Each row is a point on a landscape with many valleys, with its height.
From any point a ball takes the steepest step (drop divided by distance) to one of its 2 nearest points. It stops when none of these is lower. Distance is the straight distance between rows; heights are no part of it.
Z881 (h 376): [-19   2 -14  15  -7  13   0 -13   5  -1  15  -2   5  -2  -9  17   9  20
  -8   2 -16  19  -5   7 -19  -4  10   3   5  -2 -13  -9   4  11   1  -9
  -2   2  16   2   7  -8 -19 -20  19   1  -5  -4]
Z10 (h 236): [  1  -7  21   1  -4  17  -9  -5  -6  -7 -21   5 -28   1 -13   2   3 -23
  10  -9  23  23  15   3   8  31 -13   8 -15  16   4   8   3  -1  17  18
  23   8  -4   0 -18   1  13  10   0   7  14  -1]
Z445 (h 550): [  2   0   2  -7  14  -7   7   1 -19   2  -7   1  -4   2   2  -1 -10   7
  -4  26   0  -6  -1 -20   1   8  -2   9   6   6  13  12  -4  -7  12  10
   5  -6   2 -10  -6  10  -7  17  -8 -17  -3  -8]
Z650 (h 84): [ -8  18   3  -1  11  -6   3  -4   4 -14  13   4   3  12  -4  12  15  -3
 -25   8  -2  25  -1  -9   6  -7  -9   4 -19  17   3  -1   5   8 -10  -3
  22  13   4   7 -20   0  13  -8  -3  11   7   9]
Z935 (h 438): [  0  -1  -9 -29  -4 -11   6  -6  17  -3   2  14  20  -7  -2 -15 -17  18
  -2  24  19 -26 -13   6   1 -33  -9   2  -1   1  19  -1 -17   6  23  10
  -4 -11  11 -13 -11   7 -17  22  -8   2  12 -12]
Z604 (h 214): [  5  11  23   9   6  16  -8   3   1   9 -10  10 -33  -5  -9   8  27  -3
 -14  -3  16  19  20  -4   2  19 -12  12  -4  18   7   2   5   3  -3  21
   9  13  -3   7  -3   8   6   0 -15   2  11  12]
Z272 (h 632): [ -6   7 -15   6 -18  12  -4 -22  21   3   2   1  14  -8  -8  -5  -8   6
  -4   5  -6  12   7  24 -11 -13   1  11 -22   0 -10  -7  -3  10  20  -4
  10  -1  15  -4   5  -7 -16  -1  10  16   9 -14]
Z955 (h 608): [ 12   0  -3   5   6  22  -8 -10  14   3   0  28 -20  -6  17 -13   7  -4
  13  -9  17  -2  17  -3   9  -7  -8   7  16  12  11  -1   0  -3   9  24
   7  14   8 -18  16  -4   5   8  -5   7  14   1]
Z396 (h 543): [  7  -4 -21  14 -11  13  -7 -20   4  -7 -12  14  -7  -7   7 -20 -18 -15
  30 -10 -14   6  17  11   8  16  -1  11 -15 -11   0   3  10  -5  20  -4
   9   5  -2 -19  25   1   8  11   5   1   4  -7]
Z739 (h 822): [-11  -3  19   1  -4  12  -7  24   1   6  16 -13   2  -1   0  14  23  -4
  -2 -37   0   4 -12  10  -2   3  12 -18  12  -5 -21  -9   3   2 -30 -14
 -23   9  -9  40  -2 -13   4 -26   0  11 -16  23]
Z6 (h 523): [ -1  -9  -6 -15  -3  11   0 -12  21  -6  13  20   6  -3   7 -13  -1   5
   8   0  27 -17  -7  12   9 -35 -12  -8  20  11  15  -8  -9   3  16  17
   0   7  16 -15  -6 -12  -6   7   9  14  24  -9]
Z124 (h 720): [  8  12 -20  22   6  14  -2 -22  27   8  -4  26  -9 -23  -3 -14   8  15
   2   4  -4   0  23  14  -2  -6  -7  17  -1  -8  10 -12   0  10  12   4
  -7  19  -5 -15  33   7 -11  -2 -24  -2   6  13]
Z592 (h 534): [  5 -22  15  -1 -21  24  -8  12  -4  21 -11  -8  -9   0  14  -6 -13  -8
  25 -30  20  -4   0  11  -6   7  20  -2  19   7 -17   8  -2 -16   0  21
 -11 -17   5  -1   6 -18  -8   4  20  14   5 -19]
Z879 (h 618): [  2   0 -26   4  -3 -17   1  -1 -21 -29  -3  -7  11  18   0  -5 -16 -28
   9 -16 -32   4  -7 -13  14  13  -1  -6 -16 -11  -2   3   6  -2 -12 -33
  10  -6 -11   0  -7   5  24  -1  14  -6 -12   0]
Z586 (h 803): [ -5   1  -3  13   9   6  -1   4  14   5  18   4   0 -14   0   3  30  16
  -8 -13   2  -9  -3  15  -4 -16  -6 -15  18 -10  -4 -16   0  12 -24  -9
 -28  23  -5  15  12  -1  -1 -24 -13  -2  -4  33]
Z906 (h 765): [ -4  -1  -4  19   8   8   2  -5   2  12  -1   4  -6 -21 -11  -1  10  20
  -1   0   2  -9  10  11 -15   3  -3   1  25  -9   0  -4  -3   7  -1  -2
 -29   9  -2   1  18   2 -14 -14 -11 -12  -4  18]
Z210 (h 823): [-12   7  -1  15  12   0   1  13   6  -3  32  -3   4  -7  -6  18  39  19
 -18 -10 -12  12 -11  11 -11 -10   0 -19   9 -13 -10 -18   4  14 -31 -19
 -17  23  -3  25   2  -6   2 -39  -7   0 -13  36]
Z200 (h 662): [ -1  -4 -17   5   7  -8  -2   6 -18 -24  11   6  -1  18   8   2   2 -22
   9 -27 -22   8 -10 -19  20   7  -4 -14   8  -5   4  -2  10  -2 -25 -25
   5   6  -8   7  -7  -2  33 -10   9  -4 -12  12]
Z796 (h 260): [  4   5  18  -8 -11 -22   1  17  10  16  -3 -31  15 -10 -17   3   7   1
 -14   3   7 -15 -11  25 -10  -2   2  -9 -18 -17 -17  -4  -4   6 -11 -17
 -24  -7 -12  19  -7   2  -6 -16 -19   4  -7  13]
Z30 (h 377): [  6   0   6 -20 -23 -18  -3   3  16  14  -6 -20  22  -9  -8 -10 -20   1
  -5   8   7 -23  -7  21  -5 -13   3   1 -15 -14  -8  -3 -10   4   7  -3
 -18 -18  -3   6  -3   4 -14   6  -2   8   2 -12]
Z523 (h 452): [  7  25  22  -2   2 -22   2  28   5  12   0 -18   5   2  -5  14  22   3
 -35  12  -3   4   3   6  -6  -1   3  -1 -27   2  -8   0   2  14 -21  -9
   2  -3 -13  28  -8   8  -2  -9 -21   7  -6  14]
Z275 (h 457): [ -5  -6  -5   3  14   6   2 -12   1 -12  12  15  -5  -2  -3   0   6   1
   4   0   9   4   0 -10   7  -7 -12  -8  24   6  12  -1   1   1   1  11
   4  17  11 -11  -7 -10   5 -12   4  -5  10   6]
Z7 (h 586): [  2   0 -22   6  19  -6   9 -27   5 -28   6  26  -2  -5  -7 -13  -1  -9
   9   3   1   6   6  -9  20  -2 -23  -2   1  -5  24  -5   4   1  10  -1
  15  29  -6 -20 -10   1  19  -7 -13  -3  15  13]
Z378 (h 722): [-11   3  -4  15  31  -1  23 -13 -11 -12  13   2  -4 -19 -29  10  18  21
 -13  11  -5  16   2  -4 -23  15 -15 -12  13  -8   7  -7   0   5   5  -2
   2  19  -7  -7 -15  -5  -8 -35 -11 -24  -1  26]
Z966 (h 530): [ 13  12  18 -16  -3 -27  -6  35  13  25   5 -26  18   8  12   8  15  14
 -28  23  -6 -24 -16   0  -3 -23  21  -3 -12 -12 -20 -12  -4  13 -30  -6
 -15 -17  -7  22   6  13 -14   1 -14   4 -15   6]
Z84 (h 582): [ -2 -21  22  -2   2  13  -4  16 -20  12  -7  -4 -26   2   1   7   2   1
  11  -7  25   0  -6 -16  -1  19  11   3  32   9   4  11  -4 -20   3  25
  -5  -9   7  -5 -11 -11   1   1   9  -1   2 -16]
Z266 (h 489): [ -6  -5   8   6 -13  20  -7   4  -7   0  -1   1 -12   8   8   9   0  -7
  10 -16   0  14   4  -2  -2  13  12   4   4  13 -11   4   6  -5   3   7
  12  -6  13   2   5 -14   2   0  22   6   2 -13]
Z540 (h 633): [  0  -3   7 -25   7 -23   0  17 -11  11   4 -10  12  16  14   3  -6   8
 -10  20   8 -21 -19 -23   4 -18   9  -4  14   1   4   6  -7 -11 -12   9
 -10 -17   2   1  -8  11  -4  15  -2  -4  -8 -13]
Z497 (h 751): [ 14   5 -12   1 -13   9  -9  -3  11  -2   6  10   1  16  27 -14  -7 -22
  16 -27 -12  -3   6   2  16 -15   2  -6  -5   9  -7  -5  10  -3 -13  -2
  10   4  -1   3  11  -6  18  10   9  19   0   0]
Z588 (h 640): [  1  -3 -28   8  16 -13   6 -19 -11 -31   2  13   5   3  -5 -14 -11 -20
  12  -4 -12   6  -1  -7  17   9 -20  -5  -7 -10  15   2   6  -1   3 -20
   8  14 -11 -14 -14   4  28  -3  -4  -8   3   5]
Z903 (h 725): [  6   8   2   7  -7   6  -9   6  -4   0  -1   2 -10   7  10   1   3 -20
   3 -25 -14   8   9  -3  15   9  -2   0  -6   4  -3  -1  14  -2 -18  -6
   7   4  -8  13   8  -1  19  -1   3   6  -9  10]
Z714 (h 675): [  9  -4  27   1 -15  14 -11   8  10  25 -26 -13 -12 -18 -15  -3   9  -8
   0 -23  34  -1  13  23  -6   7   4   6  -5   9  -9   4  -5  -8   1  12
 -17  -5 -18  14   2  -1  -8  -1 -12  13   9   1]
Z985 (h 657): [ -3 -13 -17   2  22 -15  11 -10 -22 -34   5   8   2   6 -10  -9 -13 -16
  15  -3  -3   1 -11 -18  13  10 -20 -15  13  -4  16   6  -1  -7   2 -15
   7  11  -2 -12 -25  -3  24  -2   5 -18   2   4]
Z585 (h 786): [ -3  -4   6   6   2  11  -3   2  16  13   5  -1   2 -20  -7   0  22  19
  -3 -10  19 -16  -2  25 -11 -15  -2 -10  21  -8  -5 -13  -8  10  -9  -3
 -36  11  -1  11  11  -1 -13 -15 -12   0   5  24]
Z353 (h 486): [  3  -2 -10 -19  -2   4   0  -6  20   1  11  18   9  -3  10 -16  -6  19
   1  15  18 -28 -11   4   4 -40  -7  -1  20   3  17 -10 -15   8  14  15
  -7  -3  15 -15   2  -1 -11  14  -1   8  16  -7]
Z289 (h 671): [  3  -2 -25  19  -6  28  -4 -27  23  -1   8  24  -2  -9  12 -10  -1   4
  21 -16  -3  14  15  14   3  -8   2   2   3  -1   0 -10   4   1   9   9
   4  17   6 -20  28  -8  -1  -4   7  15   9  -2]
Z45 (h 563): [ -3 -15 -20   7   1 -11   3  -4 -21 -27  -3  -8  12   1 -12  -9 -21 -24
  19 -17 -17  -2  -9   2   6  20  -7 -14   1 -16   2   7  -1  -5   3 -30
  -8  -8  -9   0 -13  -4  19  -7  11 -12  -9  -1]
Z974 (h 502): [ -1  -6   2  -7  12   4   1  -1  -8  -2   1  13 -11   5   8   3  -3   5
   4  25   9  -1  -1 -25   3  -3   1   8  17  15  13   7  -8  -8  15  25
  15   3  17 -18  -8   0  -7  17   5 -10   7 -14]
Z465 (h 556): [ -3 -22   3 -19   9 -11   3   3 -13 -13   0  -1   4   9   2  -4 -16 -12
  12   3  25 -13 -19 -18  15  -7  -8 -13  21   8  16  11  -9 -16   7  11
   2  -7  10 -11 -29  -5  14  15   7  -3   8 -18]
Z455 (h 240): [ -4  20  -7  14   7   3   2 -15  14  -5  16  15  -2   3   0  10  21   9
 -20   8 -12  26   8  -6   3 -12  -4   9 -12   6   5 -12   8  10  -9  -1
  17  21   5   0   3   1   6 -15 -11   9   7  11]
Z841 (h 184): [ -6  12   2   4 -22  -5   2  -2   0   9 -12 -20   8   2 -10   9 -14   5
 -12  11 -20   7   8   8 -16  13  13  13 -26  -3 -16   5   2   6  10 -11
   8 -18   3   7   7   1 -22   2  11  -2  -8 -16]
Z303 (h 624): [ -4  10   6  -5  -2 -28   7  12 -13  -2   2 -25  18   7  -6  10  -4   2
 -18   7 -23  -2 -14  -2 -10   5   1  -9 -17  -9  -9   2   4   3 -11 -24
  -3 -11  -5  18  -8   4  -2 -11  -1  -4 -17   4]
Z48 (h 144): [  9   7  12 -13   6 -25  13  16   6  15  -3 -18  16 -11 -15   2  10  16
 -21  25  10 -17  -7  18 -15  -8  -5  -5 -14 -12   2  -2 -10   4  -2 -12
 -18 -10  -9  11 -11   9  -8  -3 -32  -5   1  12]
Z287 (h 306): [ -8   1   7   3 -20   0  -3   3  -2   0  -6 -18   6  -2 -14   6 -11 -11
  -2 -11  -7   8   4  12  -5  14   5   0 -17  -1 -15   6   3   1   3 -12
   1 -12   0  15  -7  -7  -2  -8  14   5  -4  -9]
Z154 (h 743): [ -3   0 -22  27  11  14   4 -22  19   3   1  16  -4 -25 -13  -5  15  23
   4   3   1   0  17  15 -12  -4  -6   1  18 -15   9 -14  -3  13   3   4
 -21  21  -4 -16  26   3 -19 -20 -12 -11   2  23]
Z641 (h 587): [  4   9 -13   9 -16   6  -4 -14   8   3  -7   3   2  -4   7 -10 -13  -4
   4   0 -18   3  12  10   0   3   2  15 -17  -6  -5   0   5   2  13  -4
   8  -3   4  -6  20   2  -5   7   3   3  -3 -10]
Z520 (h 702): [ 12   4  -9   7   3  -4  -5  -3  -5  -6  -2  12  -6   2  11 -14   1 -21
   8 -19 -11  -6   9  -4  23  -1 -14   0  -3  -6  10  -2  11  -2 -14  -8
   2  14 -14   4  10   8  26   6 -10  -2  -5  15]
Z54 (h 639): [  8  -7  27   8 -16  21 -13  18  -3  33 -24 -11 -28  -8  -2   3   7  -5
   8 -25  22   2  16   7  -7  23  19  13   8   6 -13   7  -1 -13  -5  21
 -15 -12 -14  10  15  -2 -11  -1  -3   6  -2  -5]
Z346 (h 191): [ -7   7  -7   3  12 -12  14  -8 -27 -12  -7  -7   1  12  -4   7 -10  10
  -5  22 -36  10  -3 -19 -11  26   4  11 -11  -6  -1   5   8  -4  13 -15
  14  -5  -4  -8   6   8  -7   8   7 -27 -16  -7]
Z127 (h 410): [  4 -15  14  -5 -30   5  -9   6   3   7 -17 -23   7  -4 -12  -3 -28 -25
  17 -28   8   2   4  22  -2  13  10  -5 -13  -4 -23   6  -6  -7   2  -6
  -7 -17  -8  10  -5 -14  -3  -7  23  15   3 -19]
Z770 (h 447): [  3 -16 -19  11  -4   2  -3  -4 -19 -11  -4   3  -4   6  17  -9 -18 -12
  29 -14 -19 -10   0  -8   9  16   5  -2  20 -11   1   6   7 -10   4 -11
  -7  -4   1 -16  19  -1  13   5  16 -13 -12  -8]
Z25 (h 541): [ -1   6  -5 -16   5 -37  14   3 -14  -1   1 -22  33  11  -1   1 -19  16
 -14  32 -22 -18 -21  -6 -15 -16   3  -5 -15 -17  -7   5  -6   4  -2 -22
  -7 -20  -4   2  -1  18 -18   7   0 -11 -18  -3]
Z713 (h 501): [ -4 -12   2 -15  -4 -10   1   0 -10  -7  -2  -5   9   9   3  -1 -20  -9
   7   9   9  -7 -11  -8   5  -9   1  -3   6   7   7  11  -6 -10  11   6
   7 -14  13  -7 -17  -4   2  16  11   1   3 -22]
Z637 (h 304): [-16  11 -13   7  -9   0   5 -11   0   0   7 -12  13   6 -10  18  -1  18
 -18  16 -24  12  -8   3 -24  -5  12   7 -10  -2 -14  -4   4  11   6 -17
   4 -10  16   2   4  -1 -22  -8  17   1  -9 -10]
Z907 (h 647): [  3   8  11 -20  -3 -10  -3  15   4   6 -10  -2   0  12   9   9  -9  -4
 -14  23  16  -1   2 -18   9  -6   7  11 -24  20   8  13  -8  -8   5  27
  28 -18   0   3 -18  15 -12  30   1  11   5 -25]
Z779 (h 406): [  6  19  23   9   2 -13   2  27   1  24 -14 -19  -6  -5 -11  15  20  13
 -34  13  -3   6  12   7 -17  14  10   8 -17  -1  -9   0   2  11 -13  -6
  -4 -10 -10  23   1   8 -12  -6 -20  -5  -9   8]
Z34 (h 375): [ -2  -5 -12  -1  -8 -10   0  -2 -19  -4  -4  -7   7  17  13   3 -20  -6
  11   3 -23  -9 -11 -16   0   3  10   3   6  -4  -6   7   5  -8   3 -12
   4 -15   6  -6  11   0  -1   8  23  -8 -15 -16]
Z747 (h 686): [  0  14  10  -6   9   1   1   5   3   5  -9   5  -9   3  -3   6   3   7
 -20  29   7  14  12 -12   0   7   1  16 -22  19   9   6  -3   3   8  20
  26  -4   6   1 -13  13 -10  20 -11   0   9  -9]
Z190 (h 82): [ -8  13  -2   5  15   0  14  -9 -15  -9  -3  -1  -8   5  -9  12   6  17
 -14  25 -30  26   4 -18 -13  27   4  17 -16   1  -2  -2   9   4  12  -6
  21   2  -1  -6   4   5 -11   2   0 -24  -7  -3]
Z636 (h 602): [  4   1  13 -19   7 -13  -3  21  -7  16  -5  -7   0  13  12   7  -3   6
 -12  24  15 -13  -7 -25   4  -8  15   7   4  13   7   9  -6 -14  -7  24
   0 -22   0   2  -9  12  -9  20  -2   0  -3 -21]
Z462 (h 353): [  1 -12  10   2  -5  16  -7  -4  -6  -8 -14   9 -20  -4   2  -5  -8 -17
  22  -1  15  12   9  -2   7  21  -4  11  -4  11   4  12   1 -10  26  19
  22   2  11 -16  -6  -7   5  17   8   1  13 -16]
Z457 (h 646): [ -5   2  -3  -5  39 -15  27  -8 -15 -11   9  -2   7  -8 -13   1   0  26
 -18  36  -3  -4  -6 -14 -19  -2 -13  -7  10  -3  17  -1  -7   2   8   0
   5   5  -2 -14 -17   8  -9  -4 -16 -30   0  12]
Z142 (h 80): [ -2   1  27   3   3  11  -5   5  -6  -1 -14   1 -25  -3 -17   8  16 -14
  -7 -14  26  19  10   1   6  25 -16   2  -5  17   7   6   2  -2   0  13
   8  11 -12  12 -23   3  12  -1 -10   7  10  12]
Z705 (h 251): [  4  -2   6 -21   9 -27  15   4  -2   2  -1 -15  20  -9 -15 -10  -7  14
  -9  25  13 -26 -16  12 -10  -8 -12  -9  -6 -14  13   3 -11  -2   9 -12
 -20  -9  -9  -2 -17  10  -5   3 -26  -9   2   5]
Z560 (h 806): [ -5  -5  16   5  -7  11  -7  14   6  19   1 -14   0 -14  -5   6  17   4
   0 -25  12  -5  -4  20  -9   0  11 -10  10  -7 -19  -6  -3   2 -19  -7
 -32   2 -11  28   9  -6  -5 -16  -8   2  -9  20]
Z218 (h 695): [  0   4 -31  26  -8  25  -3 -29  27   8   6  22   1 -13   9 -10  -2  22
  10   2 -16  10  17  17  -7 -12  10  11   1 -13  -4 -17   2   9  11   4
  -4  13   4 -21  41   0 -14  -5  -1   6   2  -2]
Z825 (h 431): [ -4   2   5  -6 -10   2  -6   5  -4   1  -1  -4   0  15   8  12  -5  -7
  -7   2  -1   8  -5 -12   2  -4  10   3  -2  16  -4   7   0  -3   1   6
  17 -11  15   3  -7  -6  -3   7  19   9  -1 -17]
Z335 (h 446): [  8   8   2 -22  -9 -32   0   8  10   5  -2 -11  27   2   5 -13 -19   1
 -11  16  -5 -27 -12   4   2 -23  -2  -1 -21 -12   1   1  -9   6  -2  -8
  -7 -15  -7   6   0  14  -9  10 -10   5  -5  -4]
Z804 (h 500): [  8 -12 -14  14  -5  14  -8 -11  -7   3 -12  14 -16  -9  19 -17 -16  -8
  34  -5 -13  -5  15   2   3  17   2  11  14 -11   1   5   6  -7  19   6
  -5   2  -1 -27  36   2   5  13   6 -12  -4  -5]
Z822 (h 285): [ -1  28  -3  10   9   5   1 -15  10  -3   3  16  -8   7  -1  11  20  11
 -20  21 -20  38  14 -16   2   3   1  22 -28   6  -1 -10  10  13   1   4
  29  16   2  -3   9   7   0   2 -12   2   7   5]
Z567 (h 773): [  8  11 -19   4 -16  16  -8 -13  29   4  15  14  11   7  20 -15   0  -4
   5 -24 -10   3   8  19  10 -28   2  -4 -14   7 -11 -17   8   5  -9  -3
   3  13  -2   7  15  -6  10   2   3  30   3   3]
Z418 (h 610): [ -3 -18  -3  -9  14  -8   8  -7 -14 -26   2   8   0   3 -10  -7 -12 -17
  15  -3  19  -3 -10 -11  15   4 -21 -13  17   6  19   9  -6 -10   8   0
   7   8   3 -11 -32  -9  21   5   5  -8  12  -3]
Z194 (h 432): [  1 -10   7 -10  -2  11  -3  -2   0  -1 -10   9 -12  -2   3  -2 -10  -8
   9  15  23   3   4  -6   6   3  -4  11  -3  18  12  11  -9  -9  26  30
  23  -3  17 -19 -14  -2  -7  25   5   8  17 -24]
Z602 (h 583): [ -9   0   3 -14   8 -32  17   7 -23  -3  -3 -25  22  13  -8   8 -20  10
 -15  21 -21  -5 -20 -12 -15   5   5  -8 -12 -11  -6  10  -3  -6  -1 -20
   0 -23  -6   7 -12   9 -10   3   3 -17 -18  -8]
Z795 (h 693): [ -6  -7   1  -2   3 -10  -2  14 -14 -15  11  -7   6   8   0   4   3 -18
   3 -23  -8  -4 -17  -6  11   3  -5 -19   9  -8  -3   0   4  -2 -21 -23
 -11   1  -9  19 -15  -5  23 -17   4   0 -13  12]
Z71 (h 302): [ -2   6 -13   4 -11  -9   2  -4 -18 -13  -9  -6   0  21   9   6 -12  -8
   9   0 -37   7  -1 -17   3  19  13  12 -15  -8  -7   5  11  -4   5 -19
  15  -8   1  -4  16   3   3   6  21 -12 -17 -14]
Z694 (h 600): [ -1   0   4 -11  31  -8  14  -1  -7  -5   0   9  -5  -5 -10   0   3  15
 -14  31  15  -7   1 -18  -5  -4 -16  -1  12   8  26   4 -10  -4   7  16
   8   7   1 -14 -21   8  -4  10 -20 -19  10   5]
Z498 (h 575): [ 13  -2  -4  13  -3  25  -7  -4   8  14  -2  17 -19  -5  22 -11   1  -6
  21 -25   2  -7  18   5   6   2   0  -1  15   6  -1  -1   7  -5  -5  13
  -8   9  -3  -6  31  -2   5   7  -3   6   1  10]
Z744 (h 252): [-13  10  14 -10   0   5  -5   3   8 -16  17   3   2  17  -1  21  18 -12
 -19  -8  13  25  -7  -7  11 -14  -5  -6  -8  28  -2   2   5   7 -13   3
  24  10  10  13 -34 -13  23 -10  13  22  13   1]
Z537 (h 603): [  4 -19 -10 -10 -12   5  -3 -10   3  -9  -2   3  10   1   9 -19 -25 -21
  26 -18  15 -17  -3  14  10 -14  -5 -12   8   2   3   3  -7  -6  13   2
   1  -9  10 -12 -10 -12  11   9  16  13  13 -18]
Z461 (h 567): [  9   4  16 -27   0 -24  -4  30  15  27   5 -22  18   6   7  10  11  19
 -23  30  14 -25 -20  -4  -4 -24  21  -1  -7  -4 -10  -6  -9   3 -21  10
 -14 -29  -2  11  -9  16 -17   8 -12   6  -5  -8]
Z147 (h 496): [  2  13  -7 -19   0 -36   3   5   0   0   2 -11  32  14   7  -6 -18   6
 -15  23 -23 -19 -14  -8  -2 -26   3   1 -28 -11  -5   5  -5   8  -6 -17
   3 -17  -4   8   6  18 -14  11   0   2 -12  -2]
Z563 (h 349): [ -7   1  15 -10  -3   7  -6   8   5  -1  11   0  -1   9   5  11  11  -5
 -12  -6  18   8  -6  -4   6 -14  -1  -6   6  23  -2  -1  -1  -1  -6  13
   8   2  13   9 -20 -11  10  -3  10  17  10  -4]
Z363 (h 354): [  2  20  13  19   0   5  -1  16   2  20  -7  -3 -17  -3  -2  16  26  13
 -24   4 -14  12  20  -2 -10  17  10  15  -6   3  -7  -3   9  12 -15  -1
   1  -3  -3  18  16   7  -7  -3 -13  -8 -10  12]
Z621 (h 561): [  2  -9  -8  -8  -3  14  -3 -14  15 -10   9  16   7   4  10 -15  -6 -10
  15 -18  21  -8  -2  11  14 -25 -12 -10   9  13   6  -3  -5  -1   9   7
   5   7  12 -11 -10 -15  13   3  11  20  21  -8]
Z842 (h 837): [ -8   5  13   8   6   6  -6  21  -1   5  20  -2  -7   1   5  17  29   3
 -15 -22  -9   6  -5  -4   0  -3   6 -10  17   2 -10  -8   7   5 -34  -7
 -14  12  -3  28   3  -7  10 -23  -5   3 -15  25]
Z486 (h 665): [ -8  -2   0 -11  -1 -25   2  11 -10 -15  12 -17  23  13   0   7  -2 -10
  -6  -6 -12  -6 -24  -4   5  -8  -2 -19  -3  -8 -10  -1   3   1 -15 -26
  -7  -5  -2  15 -17  -3  14 -13   8   2 -11   5]
Z896 (h 498): [ -1 -24 -27  15   5   5   0  -8 -20 -24   2   7  -2  -1   0  -7 -19 -16
  34 -22 -12  -4  -6  -4   7  18  -2 -15  24 -14   6   5   2  -8   3 -17
  -9   2  -1 -16   5  -7  17  -8  19 -14  -6  -2]
Z814 (h 666): [  9  -5  10 -23  13 -19   1  21   0  15   7  -2   7   3  11  -3  11  17
 -11  21  20 -36 -19 -12   4 -26   1  -5  22  -4  14  -3 -11  -6 -16  12
 -28  -9  -4   2  -7  11  -1   9 -20  -8   0   2]
Z69 (h 688): [ -9  -3  -4   7  24  -6  21 -14 -12 -14   4  -3   3 -18 -28   1   0  17
 -10  17  -1   0  -3   3 -22  12 -17 -11  10  -9   9  -1  -5   0  13  -9
  -8  10  -6  -9 -16  -1  -8 -19 -13 -22   2  13]
Z67 (h 676): [  9   0 -17   8  16  -8   1 -11 -17 -22  -1  17 -11   7   5 -12  -1 -16
  16  -6 -19   6   5 -20  23  16 -16  -1   0 -11  16   0  13  -3  -7 -10
   9  17 -12 -12   5  10  30   4  -7 -14  -4  12]
Z817 (h 638): [ 11   3 -11   9   3  21  -4 -24  23  -3   1  31 -13 -10   6 -16   3  -8
  14 -14  13   6  20   8  15 -10 -14   8  -2   6  15  -9   2   1  12  13
   9  25  -3 -17  16  -2  12   1 -11  13  18   9]
Z149 (h 192): [ -4  16  -7   7   6   4   4 -14  -3  -6   0  11 -11   9   2  10  10   9
  -7  20 -25  27   9 -20   0  13   5  20 -12   2   0  -3  12   5   7   1
  21   9   6 -10  17   5  -3   2  -1 -11  -3  -1]
Z605 (h 485): [  7 -19  21 -13 -26  15 -10   9   9  24 -15 -20   2  -6  -4  -7 -14 -12
  19 -28  32  -7  -2  22  -5   1  16  -4   3   4 -23   3  -6 -15   0  14
 -19 -15  -6   9  -2 -13  -9  -2  15  19   8 -14]
Z398 (h 494): [ 13  19  19  -8   9 -29  -2  36   5  17   7 -15  10   7   9  11  29   9
 -35  19  -4 -14  -9   1  -2 -19   8  -6 -17  -4  -8  -6  -1  13 -33  -8
  -6  -2 -10  27   0  10  -3  -2 -27   3 -10  18]
Z745 (h 538): [ -2 -19  15   5 -11  27  -7  10 -13  10  -5   2 -21   1  16   2  -3  -4
  23 -20  13   2   1  -4  -5  16  16   2  27   8  -9   9   1 -13   5  21
  -3  -9  10  -9   7 -14  -5   2  20   3   2 -16]
Z415 (h 609): [  1   0  20  17 -18  34  -9  15   3  31 -15  -6 -20 -11   3  11  11   6
  10 -31   8  11  21  14 -14  22  22   8   8   5 -18   3   1  -2 -10  11
 -13  -5  -7  18  28  -5 -12  -6   4   4  -7   6]
Z244 (h 645): [ -4 -21 -19  -4 -20   2  -3 -18   5 -11   1  -7  22  -5  -2 -17 -29  -9
  23 -10   4 -15 -10  24  -2 -16   1 -10  -1 -10  -8  -1  -6   0  20 -11
  -8 -14  13 -10  -4 -13  -4   6  28  13   7 -20]
Z865 (h 544): [  5  -4   4  15 -10  20  -9   7 -10  12 -10   4 -24  -3  16  -1   2  -6
  20 -23  -9   1  16  -3   2  25   8   6  12  -3  -7   4  11  -7  -5   7
  -8   0  -7  -1  33   1   7   6   4  -7 -13   6]
Z646 (h 357): [ -2  -9   5 -37   1 -23  13   1   2  -2   7  -9  24  -3  -9  -5 -14  15
  -1  28  26 -27 -25   4  -1 -21  -6 -10   0  -8  14   4 -16  -5  12   3
 -14 -18   5 -11 -27   8 -11  16  -9  -6   6 -13]
Z121 (h 519): [ -4  -6 -10   0  23   1   9 -22   5 -23  13  25  -5   0  -5  -4   4  -2
   6  11  13   6   0 -20  14 -11 -17  -5  20   9  23  -4  -1   1  10  19
  22  25  10 -24 -20 -11   5  -6  -1  -6  18   3]
Z843 (h 297): [  7  17  10  18   7  18  -7   6   6  15  -6  12 -30  -5  -1  11  30  10
 -17   6  -3  18  26  -8  -3  16   0  18  -1   9   2  -5   9  10 -10  14
   7  10  -1   5  19   8  -1   1 -17  -6   1  16]
Z412 (h 577): [ -5  -2  11  20 -19  27  -8   8  -5  13 -16  -6 -23 -10  -3  10   8  -4
  19 -33  -9  17  22  10  -8  45  13  11  -6  -6 -11   6   8  -2  -2  -2
  -4  -1 -17  12  32  -2  -2  -3  10  -4 -11  11]
Z379 (h 668): [-10  -9 -21   5 -22   9  -3 -26  15  -9   1  -3  19  -7  -8  -9 -22  -4
  13   2  -3   7  -2  28  -8 -14   3   4 -18  -4 -10  -3  -6   5  31  -7
  11  -7  19 -12  -1 -10 -17   3  25  16   9 -24]

For each start below, name the point where the ball stops.
Z210 -> Z865
Z244 -> Z48
Z378 -> Z142
Z497 -> Z588
Z124 -> Z865
Z739 -> Z865
Z567 -> Z865
Z486 -> Z48
Z714 -> Z841
Z814 -> Z142
Z747 -> Z142
Z592 -> Z841
Z69 -> Z142

Call two points neighbours if one is among the 2 nearest of the other. Go from one point of each pair to the other, from neighbour to neighbour, staying as low as possible. Name the highest point that can't be avoided.
Z865, Z650 -> Z714
Z841, Z190 -> Z745
Z48, Z275 -> Z379
Z636, Z142 -> Z540
Z650, Z190 -> Z822

For each start below, name every point that the ball comes to, in order.
Z842 -> Z739, Z560, Z585, Z906, Z154, Z124, Z218, Z289, Z817, Z955, Z498, Z865
Z779 -> Z363, Z843, Z604, Z142
Z745 -> Z592, Z605, Z127, Z287, Z841
